A landscape with many valleys, sampled at points; each row gives a point and its height.
From any point a ball takes the steepest step (drop divided by distance) to one of its 3 nearest points. It stops when none of these is lower. Distance is the straight distance between rows; heights are no part of it.
(61): [ 86  88  96 153 148 142 137 134 120 132 124 157 136 136  93 153 126 166
  92  60 105 102 113]  (h 99)
(495): [115 157 121 125 102 137 160 173 154 135 117 110 141 156 147 116  86 159
 119 158  73 120 116]  (h 82)
(775): [119 128 175  83 115 106 147  80 132  77  82 152 161 129 140 133 118 117
 114 179 108 136 128]  (h 180)
(927): [140 152 145 137 108 134 118 106 139 145 123 134 124 165 145 128 140 107
 139 155  89 135 125]  (h 138)
(1212): [133 134 103 171 116 163 120 177 186 131 136 115 100 100 169  60  69 191
 110 138  79 143 159]  (h 107)
(570): [126  87 141 112 174 149 139 165 144 155 145 102  99 152 126 115 110  90
 163 164 110  89 142]  (h 396)
(693): [134 136 171  90 165 141 132 134 145 152  78 153 131 106 104 129 152  95
 124 168 182  98 131]  (h 377)
(601): [133 140 116 128  81 128 144 104 133 104 171  89 155 151 143 130 132 143
 160  57 108 147 121]  (h 127)
(111): [151 144 182  92 133 155 142 165 152 175 128 140  49 132 117 113 149  79
 168 176 170  97 172]  (h 442)
(941): [114 114 134 136  77 161 151 136 135 113 158 110 147 116 137 141 128 161
 144  79 109 173 128]  (h 149)
(625): [ 99 105 117 136 126 150 127 165 158 155 186  97 132 127 160 114  96 187
 148  94 119 144  95]  (h 109)
(541): [236 120 137  93 140 109  77 152 112 171 189 102 100 140 133 137 132 114
 162 165 133 136  94]  (h 285)
(1118): [166 110 151  91 180  94 155 103  78 135 119 152 123  96 117 180 164  86
 131 126 191 125 111]  (h 362)
(806): [ 76  85 115 150 153 135 138 195 144 118 129 144 121 154 139  93 137 147
 136 112 130 115 173]  (h 803)
(1225): [ 67 130 143 131 158 125 157 162 182  90  92 145 140 114 140 121 120 148
  95 142 123 115 167]  (h 318)
(950): [107 119 144 134 128 138 150 162 157 116 113 111 108 137 111  98 117 113
 123 155 122 100 168]  (h 288)
(108): [184 137 127 180 149  92  99  85  82 148 126 121 123 152 151 116 123 114
 131 156 104 163 156]  (h 321)
(121): [204 141 118 129 144  90 121 135 106 142 161 130 136 122 164 137 159  45
 132 165  98 128 133]  (h 302)
(359): [160 162 147 165 118 119 137 109 134 116 139 121 114 149 129 104 102 127
 135 182  28 130 158]  (h 244)
(904): [186 148 116 102  95  83  96  81 112  97 157 133 151 149 101 123 127 121
 144 121 112 190 117]  (h 139)
(263): [ 87  95 139 156 133 169 141 157 136  99 102 139 108 126 111 116 117 103
 119 157  68 123 142]  (h 622)
(704): [ 79 157 102 158 118 126 159 158 134  83  99 128 182  81 154 141 147 142
 111  81 136 166 151]  (h 195)
(766): [134 132 161  98 146 148 149 131 126 139 121 151  75 135 113 142 168  72
 155 157 167 104 121]  (h 418)
(1012): [124 118 144 130  96 132 110  74  90 115 147 117 162 158 112 160 179 115
  89  72 133 127 151]  (h 220)
(913): [ 98 126  89 143  89 168 152 207 155 142 149 147 140  86  86 149 108 173
 131  68 145 103 141]  (h 175)
(318): [157 177 114 105 102 100 162 119 134 130  89 133 124 156 162  87 115  77
 126 205 130 121 172]  (h 312)
(943): [107 123 155  79 151 149 164 111 146 109  57 131  97  75 101 140 126 107
  89 150 175  79 116]  (h 83)
(1111): [111 146  93 137  85 143 156 165 158 121 135 132 135 142 155  82  97 180
 151 116 107 126 127]  (h 78)
(781): [133 136 135 161 111 100 128 121 103 103 168 119 166 125 155 143 152 142
 104  68 114 168 153]  (h 174)
(419): [121 158  99 137  98 125 169 172 163  94 124 130 183  74 147 183 137 171
 132  77 170 131 132]  (h 186)
(516): [112 129 114 157  79 153 148 100 104 137 119 100 108 163  93 130 131 165
 121  42 191 132 116]  (h 137)
(21): [161 202  97 139 111 133 102 112 149 112 113 115 123 122 141  84 106 147
  92 178  36 159 149]  (h 291)
(1127): [157 113 160  89 185 161 129 173 151 165 126 123  52  98 104 147 125  75
 124 144 184  88 155]  (h 548)
(579): [103  72 102 191 111 128 128 135 107 143 162 146 151 132 122 159 166 170
 121  43 127 149 108]  (h 188)
(354): [148 103 124 120 147 114 141 108  88 142 125 101 128  92  97 182 130 100
 128  94 170 109 119]  (h 341)
(57): [133 174 120  95  72  95 137  70 142 124 138 101 148 148 146  92 129 109
 161 170 122 135 110]  (h 31)
(345): [131 139 132 119 139 163 127 126 139 108 126 150  92 159 157  92  92 107
 133 186  81 162 158]  (h 231)
(309): [126  82 130 140 112 145 117 140 141 172 152  96  82 162  99 126 123 122
 179 132 163 102 120]  (h 348)
(616): [149 165 111 153 154 116  93 112 140 143 144 102 125 150 138  72 123 149
 119 131  88 140 138]  (h 169)
(201): [115 134 160  91 154 167 162 120 125  91  78 176 134  91 135 162 122 112
 117 169 139 102 115]  (h 378)
(97): [ 76 156  91  99  99 140 128  93 110  94 134 161 153 144 104 141 103 139
 150 140 128 129  94]  (h 67)
(609): [136 158 124 141  76 111 136 108 119 119 132 117 178 110 146 144  97 145
 145 125  69 163 130]  (h 147)
(1041): [124 104 121 135  97 149 105 135 140 144 175 116 121 157 129 121 118 172
 142  85 137 152  93]  (h 111)
(752): [121 153 114 125  54  92 144 100 133  91 118 125 192 125 177 139 116 150
 133  94 124 149 113]  (h 158)
(999): [123 159 136  96  90 166 138 114 134 123  97 128 118 125 141 108 112 112
 133 171 174 111 114]  (h 72)
(795): [213 167 142  95 123 115  63 109 136 130 146 112 143 114 101 106 141 115
 116 191  86 170 132]  (h 196)
(678): [ 93 104 116 137 173 132 140 113  98 140  99 138 117 143  77 145 155 120
 109  89 155 122 107]  (h 110)
(556): [145 113 162  78 183 143 103 146  99 137 147 155 106  98 153 167 172  58
 120 169 132 129 106]  (h 63)
(90): [ 66 130 105 143 127 138 164 147 166 111 112 143 149 126 117 126 115 143
 121 114 132 133 108]  (h 167)
(641): [105  81 114 180 157 143 104 133  93 143 153 118 138 133  76 145 153 147
  98  51 120 140 105]  (h 177)
(332): [170 165 177  47 133 112  93 109 133  99 114 127 126 107 166 154 110  59
 147 221  98 152 113]  (h 427)
(622): [139 110 177 125 128 141 128 156 164 159 143 130  92 173 142  84 109 161
 113 151 121  77 144]  (h 253)
(552): [124 167 112 157 107 134 125 184 153 112 136  92 160 114 178 125 102 180
 128 107  85 150 118]  (h 85)
(1064): [143 110 147 141 143 113  91 132 115 187 158  96  77 146 100 132 151 107
 164 131 157 104  99]  (h 344)
(621): [156 121 119 114  47 101 122  91 144  79 147 114 170 128 142 131 151 160
 109  53  92 203 148]  (h 143)
(595): [ 77  97 103 134 108 145 109  81 105 122 132 139 152 131  96 153 136 110
 152 116  92 128 109]  (h 23)
(247): [ 86 151 161 140 158 120 165 155 164 115 112 125 133 133 162  92 114 160
 123 147 133 130 174]  (h 428)
(916): [170  95 136 148  93 134 114 104 139 107 185 112 169 144 163 117 153 152
 121  47 124 175 147]  (h 135)
(1171): [181 141  81 164 128  78 106 102  85 124 129 114 149 109 143 118 130 135
 118 150  86 196 172]  (h 444)
(1077): [157 121 125  91  83 100 113  83 101 110 112 142 146 132 100 159 158 112
 139 101 139 165 106]  (h 106)
(102): [160 117 149  78 154 110 115 105  97 133 125 140 117  94 122 191 150 102
 115 181 103 142  96]  (h 166)
(76): [145  99 139 157 152 105  92 155 162 137 166 128  95 144 165  71 102 149
 112 149  74 120 136]  (h 182)
(235): [ 93 144 128 137 120  92 145  87 112  65  97 152 163 107 138 180 140 127
 102  96 102 158 115]  (h 211)
(110): [ 89 140 124 126  91 176 184 139 163  89  94 143 109 153 150  88 110 109
 163 159 101 101 192]  (h 441)
(458): [119  87 133 149 164 133 129 143 131 116 158 126 102 170 132 125 123 118
 135  98 127  63 121]  (h 331)
(142): [100 155 147  74  88 127 132  89 114  96  90 112 165 124 130 136 123 103
 126 196 134 131  93]  (h 54)
(42): [125  91 159  57 163 152 110  82 100 136 119 143 127  54  77 181 144  99
 102 152 150 122  63]  (h 126)
(918): [ 81 106 103 143 115 151 133 146 146 141 140  89 112 133 109 101 125 201
 124  78 189 120  93]  (h 121)
(398): [100 124 116 123 169 124 130  91 110 114  78 174  91 119  74 137 105 109
  85 153 150 116 126]  (h 58)
(823): [109 117 125 119 104 121 135 117  84 120 121 149 169 138 103 128 138 147
 143 133 152 118 106]  (h 64)
(837): [ 81 102 100 164 134 103 111 180 131 156 144 110 114 130 127  98 112 192
 144  73 131 132 125]  (h 118)
(1069): [166 116 143 160 162 127 101 161 104 143 184 120 114 162 137 130 149 102
 158 168 125 101 136]  (h 367)
(132): [127 133  96 173 122 126 135 113 107  97 141 125 172 131 143 132 157 142
  58   4 153 156 146]  (h 221)
(754): [141 146 151 102 154 145 105 136 136 152 104 167 100 132 134 140 128  92
 152 173 123 109 144]  (h 337)
(188): [ 99  78 113 152 112 147 102 154 168 181 195 113  92 137 121  94 126 179
 163  80 169 117 107]  (h 103)
(271): [114 127 139 134  76 153 134 144 168 154 127 123 120 126 108 101 136 152
 126 108 145 108 114]  (h 98)
(660): [117 151  77 102 101 128 155 146 154  92 128 130 171  92 153 148 107 174
 132  85 124 131 122]  (h 179)
(365): [167 135 119 103 179 111 112 140 102 175 131 102  89 102  83 175 132 106
 130 141 182  94  97]  (h 340)
(1042): [174 133 184 113 158 109 117 110 105  98 104 146 144  86 175 167 141  68
 133 176 119 139 142]  (h 307)
(967): [143 165 142 151 161 145  92 146 109 156 124 143  97 130 170 128 131  86
 150 150 176  88 148]  (h 448)
(382): [154 151 154  83 140 119 115 102 121 105 116 143 127 140 143 119 142  87
 164 152 120 143 155]  (h 232)
(716): [128 118 131  85 152 112 112  62  92 109  95 167 134  65  71 167 109  90
 109 136 151 130  77]  (h 112)
(152): [103 118 146 121 159  99 128  88 107  82  90 143 134 112 111 138 135 130
 144 179  88 136 101]  (h 368)
(287): [155 124  73 162 115 109 123 161 131 169 190 107 136 151 161  99 109 184
 145  77 120 155 140]  (h 144)
(839): [180 139 113 166 132 103 119  86 117 135 161  80 131 136 171  62 121 205
  69 113  75 161 129]  (h 57)
(400): [ 89 122 116 129 117 132 112 146 150 174 101 112 101 165  74  97 112 146
 113 147 178  94 111]  (h 141)
(680): [124 145 116 137 147 124 130 135 130 147  89 121 146 130 104 134 139 122
 117 134 170  96 173]  (h 319)
(1146): [ 92 139  96 126 122  92 148  84 118 101  92 160 133 148 147 150 155 115
 111 143 171  94 143]  (h 142)
(405): [159 130 137  82 187  79 119 107  68  79 108 131 141  69 113 210 177  90
 113 136 163 144  79]  (h 394)
(1073): [159 117 137 110 156 131 118  96 115 138 135 131 128 141  65 168 153  89
 163 115 147 119  87]  (h 334)
(670): [ 78 152 195 108 163 136 136  93 122 115  71 118 152 114 150 126 139 110
 110 159 193  97 107]  (h 494)
(208): [169 151 140 105 106 113  91 105 128 136 102 143 115 143 125 139 148  99
 167 187 122 135 114]  (h 203)
(279): [ 97 125  95 141  95 142 143 109 114 106 107 145 174 104 141 146 127 164
 116  65 135 130 128]  (h 181)
(410): [144 131  90 159 139 149 132 173 187 160 166 126 105 141 162  44  99 183
 117 146 102 142 134]  (h 92)
(204): [136  79 141 158 164 126 126 129  98 129 129 135 135 135  93 153 144 107
 133 139 124 128 135]  (h 243)
(668): [147 114 175  96 142 168 144 120 140 100 114 141  99 105 152 139 119  69
 124 200 148 151 146]  (h 693)
(1232): [ 88 135  94 152 139 131 146 200 149 114 125 151 135 121 132 125  96 196
 155 118 109 127 136]  (h 96)
(106): [123 174  96 143 120 137  96 140 158 165 123 129 140 143 167  70 119 166
 152 140 137 152 135]  (h 62)
(448): [132 122 105 132 107 127 109  91 133 149 170 110 146 157 139 121 139 153
 140 107  84 139 124]  (h 120)
(545): [125 111 117 191 176 119 108 164 103 145 121 131 129 157 157 112 138 133
 148 133  97 108 152]  (h 639)
(764): [108 106 126 130 179 144 136 126 165 152 127 131 101 137  78 153 126 103
 103 132 169  71 132]  (h 227)
(283): [106  93 152 136 120 155 146 211 158 116 139 125 111 138 138  92 100 121
 126 138  89 108 193]  (h 616)
(854): [158  92 141 125 163 109 122 128 108 187 137 119 115 101  96 202 128  88
 106 106 154 109  72]  (h 338)
(1092): [176 110 127  87 151  96  90 114  96 163 165 129 129 144 144 129 168  97
 154 124 139 145 137]  (h 274)
(39): [168 142 129 123  95 136  92 104 121 145 154 133 150 158 100 129 107 102
 144 150  55 131 101]  (h 202)
(755): [122 137 107 151  90 133 169 132 144  97 123 137 127 128 174 149 133 165
 108  78 155 149 146]  (h 172)
(1194): [ 95 118 119 116 126 133 131 166 131 122 121 128 101 162 106 118  98 135
 128 165 115  89 124]  (h 113)
(994): [135 138 109 147 100 105 144 123 117 149 172 113 139 120 136 100 113 148
 125  91  84 164 117]  (h 131)
(262): [158 111 141 171 100 138 120  91 117 142 153 103 142 152 148 110 145 116
 136  97 125 174 131]  (h 129)
(114): [ 93 158 128 135 118 134 122  52  84 108  80 148 130 111 114 151 124 120
  96 124 175 113 128]  (h 105)
(140): [108 153 123 105  86 129 122 127 117 131  98 122 110 150 127 101 120 163
 170 127 181  99 109]  (h 84)
(138): [ 93 100 113 153 173  97 144 170 127 188  93  94 123  97  37  66 135 160
  80  92 175 104 121]  (h 225)
(1246): [ 94 118 114 128 153 136 152 126 117 135 112 154 114  85  79 134 117 139
  73  77 187 128 132]  (h 136)
(745): [145  89 184 129 182 121 113 207 126 166 146 130  75 150 123 134 130  53
 131 164 154  73 166]  (h 726)
(830): [104 166 111 163 114 120 183 134 135  86  98 134 156  94 185 145  97 135
 128 137  80 122 148]  (h 240)

Where does a ball stop that starts at each point below?
(795) => (595)
(1064) => (61)
(1127) => (927)
(354) => (61)

Call two points neighbours if one is among the 3 nearest of the other. Go from one point of each pair to the other, from neighbour to neighbour, staying as low as possible. Name the highest point that can't be avoided.
(188), (398) => (1041)
(57), (595) => (140)
(398), (595) => (114)
(839), (398) => (448)
(61), (57) => (678)
